Points, in no order, along strands that fork, close into loops and pass close to each other.
Two points are linked if the straight distance between their rows is under 64.5. Some points are linked to none.
tubak: [-12 -38  15 -17 -17 -17  -8  16   2  18  -1  37  -2  -7  -9 -22  14 -15
  56  38  20 -19]
kega: [ 18   2   2  -5  36 -41   4   0 -15  17 -21   6 -27 -24 -20  -2 -14  -3
 -19  -9  15 -12]
Semu: [ -1 -10   4 -15  -1   9   2  10  29  -7  25   4   4 -20 -40 -10  -1  -5
   0  40  17  21]
Tol: [-17  -6  -8  13  -1  26 -19 -11  -1  -4  31  15  19  -4   2  13   5 -11
 -10  12   9   5]
kam: [ 20   6 -20  -6 -13  16  15  14  -9 -28  -7  -6  11   5  19   9   7   3
  -1 -22 -14  -4]
pimo: [ 26   5   7   1  15 -22   3   0 -10  -4 -24  -3 -16  -4 -12 -13 -18 -11
 -25  -3  24  -4]
mup: [-15   8   3  16 -16  26 -14  -1  15  -5  13 -15   9  40  22 -16 -14  -2
 -13  -6  -1 -10]
Vesov: [ 24  -6 -28  20 -17  34 -15 -17  -6 -43 -11 -25   7  14   1  10 -12  22
 -11 -34  -6   2]
kom: [  1  -4   8  -2 -16  19   9  -1  25  -4  10   5  15  13  22  -4  22 -17
  33  27  11  -7]
vebad: [ 23  24  -5  26  -5  -2  19  -3 -11   7 -37 -12 -16   4  11 -38 -22   5
  18 -14 -14 -11]
fogep: [-26  -2   3  12  -6   9 -31 -19  17 -13  26 -14   9  22  27   7 -21   3
 -15  -9  -4  18]
div: [  9  -2 -20 -18 -15   3  19   2  11  15 -15  22   5  18  14   6  11 -20
  28  -7   0 -31]
dobip: [  9 -11   4  -7  36 -10   6   9   0  21  -3  10 -33  -1 -13 -20  -9 -10
  19  26  -2 -19]
Baliv: [ 19   2   9 -14  30   4 -14  39 -14  -6  18   5  -8 -40 -42   4  20  -6
 -22  17   1  10]
besat: [-21  21  12   6   2 -13 -20 -28 -16   0  21 -14   7  34  11   3 -16 -13
 -12  -3  -7  10]
faz: [ -1  -7   8   7  15   3   4  17 -27  11  12  16  -5 -16 -20 -11  33 -23
  23  29  13 -10]
zefe: [-12   4  -8   5  -6  25  -7 -29  -8  -9  -2 -31  10  30  15  21  -6  31
 -21 -10 -25   9]
lazov: [  6  -4 -12 -24   8  -1  13   3  -5   2   9  18   6 -24 -20   9  16  -9
  -8   3   3 -12]
rut: [ 29  -2  -5  -7  -6 -17  24  14  16   1 -13  20  -9 -16 -33 -11  15 -13
  36   8  11  -5]
pul: [ 28  -7  -2 -14  20  21 -26  -3   7 -27  15   0  -4 -20 -29  13  -6   8
 -30  22  -2  17]
sebu: [-22 -30  14 -10 -24 -24  13   7  15  19   6  22  14 -18   4  -4  23   1
  57  21  19   5]
pari: [  2   4 -11  -2  15 -48  15  -9 -13  26 -12  23 -16  -6  -3  -6 -10   3
  -7 -20   4  -8]
sede: [ 22  -1   1 -17   2  -9  21  24  23  -3   3  10 -10 -18 -51 -16   5 -11
   5  25  14   7]
noki: [ 15   8  -1  21  26  16   5 -11 -17 -18  -4  -6  -3 -10 -15   0   4 -11
   9   9   8  -5]
nupil: [ 15  15   0  -6  19 -10  12 -13 -38   6 -36 -15 -25   3  -1  -4 -12  17
 -12 -10 -23 -11]
lusik: [ 24   8   6 -20  35 -20  -6  39 -18   1  -4   1 -13 -39 -41  10  20 -22
 -14   1  16 -14]
valuk: [-22 -13   8  -4  14   9 -12  10 -24  22  26  33  15 -10   3  -8  14 -20
  16  40  -1  -4]
kazug: [-23 -26  16 -20   3 -13 -11  17 -13  18  29  39   3   4  13 -16   2 -21
  36  39   6  -7]
dur: [  0  -9 -13   9 -13  26 -20 -22  39 -25  32  -6  13 -20 -37  22  -3  13
 -10  -2  13  27]
tez: [ 27  10  -2  -5  17  20 -15   3  -7  -9 -11 -10 -26  20   6 -14 -18  -2
 -26  26  -2 -16]
pobi: [ 37   7  16 -19 -18   3   7 -14 -24 -11 -59 -37  -6  13   4  -4 -27  11
 -24 -11 -42  -9]
vini: [-24 -10  -3 -13  18   2  -5 -10  10  11  16   7   2   1  14  -2 -30   5
 -29  15 -11   5]
kamu: [ 13   5  10 -13 -17 -13  14  11  15  15   4  21  10  -7 -25  14  35 -13
  30  26  17   7]
neb: [ 10   0  10  -5  36   8   2  -7   1 -17  14  -5 -14 -15 -35   1 -10 -11
 -16  16  12   3]
Leru: [-11 -10  -7   3  12 -23  26  -6 -11  22  12  26   0 -24   1   2  23  10
  30   3   7  13]
gigop: [-25   3  12  17 -25  13  -4   1  23 -20 -15 -52  -4  27  23  25 -16  28
 -16 -47 -14  -3]
sota: [ 10 -16  13   2  12 -28 -11  22  -9  26 -21  36 -20   1 -22 -21  13 -37
  34  16  19 -40]
tugun: [-32 -20   6   7  -3  -7  -4  -9  19  21  16  16  17  -5  25  -8   1   1
  10  23  20   7]
fur: [-34 -12   7   3  -6  13   5 -10  24  -7  41  -6  31 -26  -3  23  20   6
  20  -2   5  29]
sorel: [ 22  -1 -20 -14  -1   7   2   1  -6 -34  17   3   3  -3   4  20  10   7
   3  -5  -8  24]
nukip: [ 11  23  -7  15 -16  16  17  -4 -13 -17 -41 -30 -11  15   5 -32 -25  22
 -11 -20 -21  -4]
Vuvod: [ -8  -2   1  11 -22  -1 -22 -11  15 -24  -5 -30   6  21  20  39 -12  16
 -25 -46   1   3]
Fim: [ 28  12   2 -13  -2  20  -9 -21  -7  -5 -27 -14  -2  24   9   8  -8   4
 -40  16  -8  -9]
gazok: [-36  -6   8  34  -2  17 -27  -5  -5   4  36  -4  23   7  43   6  16  12
  14  -8   0  23]
paru: [ -4   5   6 -21 -17  -2   6   7  16   7  23  18  25  -1  -3  30  30 -15
  10  14   8  18]
sebat: [ -1  -4   7  17  24  17   3  -7 -25  -4  24   2   5 -15 -24  -1  23 -12
  26  20  13   8]
zevu: [  5 -12 -14   6 -15  19 -15 -23  38 -35   7 -23   8  -8  -4  45  -5  22
  -8 -20  13  19]
lezan: [  9   9  -5   5 -30 -15  24   3  27  -4 -18  -3  15  -2  25  13   3 -13
   6 -30  18  -2]
vaze: [ -1 -10  -6  -9  24  11 -23 -16 -16 -13  10  -3  -2   9   0  11 -29   2
 -50  -1 -11   8]
vibo: [-28   8  -8   1 -14  11   7  17  13   7   5  -6  -3  23  54   1   0  25
 -10 -15 -27   5]
zis: [ 15 -21 -11  -1  27 -34  -7  21   2  23 -24  29 -37  -1 -21 -30  -6 -17
  42   7   4 -24]
tusi: [-30   7   7   4   1  -2   2 -13 -22  17  19 -11   4  27  14  -5  -7 -12
  11  -4  -7  -4]
gozu: [ 12 -14 -14  -7   6 -12   9 -15  10 -12 -10  -7  -8 -10   2  -1 -22   0
 -18 -15  12   8]
zuvu: [-22  -3  -5   0  16 -13  11 -26 -14  13  18  10  11 -19   6  11   6  10
   0  -7   3  15]
Fub: [ 9  2 -8 -6 -5 -5  5 16 -9 -9 21 14  5 -4 19 19 18  3 16 17  2 31]
famif: [  2  -4  24 -16  -2 -17 -21  40   6  20  26  30  12 -21 -29 -14  16 -24
   9  45  10   9]
goz: [  7  21   1  30   5   4   1 -14 -30  -9  -6  -6   8  -2   0 -16   2 -15
  -4 -10  17 -11]
fifuz: [  0  -5 -19  19   2  39 -23 -21 -17 -35  15  -7   8  18 -18  12 -11   3
  -7 -25   6  -2]
lal: [ 12  -3 -21  18  -4 -16  33 -11  -3   7 -27   4  -5 -15   2 -23 -15   1
  29 -28   4  -7]
Tuze: [ 24  11  -8   0  -3  -6  11  14  -1  19 -26  26  -4  14   5 -18  -4 -24
  34  -7 -11 -39]
Nosad: [ 31  12   7   5  15 -12   3  18  -7  14 -26  17 -15  -5 -13 -14   8 -43
  18   1  11 -40]
gekog: [-30  30   5  -2 -16  10  16  -9   5  19 -31 -21 -10  37  16 -10  -7  29
  -3   2 -30  -9]
davur: [-46 -14   9  24 -11   9 -12  -7   9  16  20  -2  14   6  45 -19   1  13
  14  14   6   9]
guzo: [ 36  18  -4 -16  21 -24  -9  26 -17  15 -11  18 -23 -13 -16   9  21 -27
  -4   3   8 -30]
zipub: [ 20   9   4 -11  32  -1  -5  16  -6   6  -1  -4 -28  10   5 -11  -8 -13
  -3  30  -6  -7]
nifi: [-19  10  -9   7  10  16  11  -5 -32  12  -3   0  -9  30   8 -20  -6  -8
   6   3 -20 -22]
pib: [-37  -5  11  12 -12 -17  15   2  18   1  14 -15  16   4  26  26  14  -7
  24 -27  14   1]
mul: [-12  25  13 -11 -36  23  -2  -7   7  -7 -43 -34  -8  30  13  -4  -8  36
 -25 -15 -40   2]
gav: [  9  -5  13 -18  21 -21   9  38   8  13  10   6 -20 -30 -67 -20  11   5
  14  12   4   0]
Bupu: [-20  -4  -3 -11  14   5  -6 -28   6  -1  27   1  18 -12  14  38   1  15
 -25 -17  -7  21]
dokag: [-29  25  10   3 -35   3   6  16  24  18 -19 -19  -5  38  44  -3  -2  20
   0 -12 -22  -9]
pegep: [ 19  -4  -9  -4  -9 -17  32 -14   8  -1 -43  -2   3 -16   0  -9 -23   5
  -6 -35   8 -13]
vanit: [  0   1  -2  20   0  12  -8 -18  19  -7  26   8  25 -36 -37  10  14  13
 -21  13  14  33]
Kul: [-23   1   0   6   0  -9   1   7  23  15  11  -7   2   9  58  17  15  27
   0  -9  -7  16]
kub: [  4  -8 -12   0 -21  11  -2  -4  38 -37   8 -27   4   7  19  19 -13  11
  -7 -24  10   8]
Zam: [ 23  11   8   4 -15  -2 -23  -6 -42 -21 -25 -32 -13  22   2  -3 -15  24
 -29 -16 -16  13]
rofen: [  6 -10  12  -6  17 -11   9  27 -13  26   8  15 -11 -40 -52 -16  35  -4
  30  28   2  -6]
vime: [  9   9 -19  -6 -25   4  19  15  11   0 -17   3  10  12  35   5   4   1
   3 -28  -5 -19]
mem: [-19   7  -7  12   3  36 -11  -6 -18  -8   9 -18  -4  28  -1 -19 -23   3
 -21   4 -16 -11]
Deki: [-32 -22   6  -7  -8  -4  12   7  34  -1  28   0  25 -18  16  33  13   3
  10 -18   9   8]
Lizev: [ 13   0   6  12   0   6 -39 -11 -28 -35   3 -20 -12  18  -1  -1 -34  13
 -42  -4 -14  18]
dutil: [-39  -5   8  14  -9 -21  14   7  16  35   1   7   9   5  41  15  26  15
  23 -20   0  -9]
Lalil: [ 23   8   2 -17 -22  -1  24  -9 -13  -2 -43 -20   9  18  18  18 -17  12
 -11 -33 -27 -13]
Miba: [ 12   3   0  13  21  21 -34 -14   2 -10  30  11   1 -41 -33  15   7  10
 -28  19  -2  28]
vel: [-11 -17  -9  14  -1  -8  12  13 -13  18  -1  15  -4   4  13 -35  -2  -6
  28  15  12  -9]
voka: [ 24  13  16  -6 -23  -1 -11 -25 -17 -33 -36 -47  -5  34   3   8 -23  22
 -25 -15 -31  17]
Duvo: [  9   8  20  -5  10  -2 -20  27  -3  13  30  12   9 -36 -41  -7  27 -18
 -24  35   4  20]
gabo: [-14 -15 -20 -13   4 -11  13   2  10  10  -2  12  -2   3  23 -15 -22   5
 -24 -14   5  -2]
gusa: [ -2  -9 -19  -1   2 -39  15  -1   4  30  -1  40  -2 -16  -5  -4  11  -2
  15  -4   4  -6]
zaduz: [-15 -10   4 -10   5 -15   6  -4  30  10  14  18  -4 -16  -4 -10  -2  -3
   5  26  18  13]
bimos: [ -9  29   2   1 -42  27   9  -6   2 -17 -61 -37   6  14   7 -12 -21  19
 -19 -40 -30  -9]
bimod: [ 10  13  -5  25  -9   7 -22 -18 -14 -26   2  -8  12  22  -9   4  -3 -19
 -17 -20  13   1]

A fork is a point with three links, a tip a point with one. Leave the first point through the second and follow the links. Name the first fork or tip that comes.
fur / Deki | gozu
pegep / lal | fur
neb / pul | gigop
gigop / Vuvod | noki

A piece is two or more points that can be reached from each other along the links. Count, over all rows, the pieces, the separate loops (a circle has one, a figure eight two, a Y none), the forks (points with three links) and the tips (points with one).
pieces | 3
loops | 1
forks | 6
tips | 10
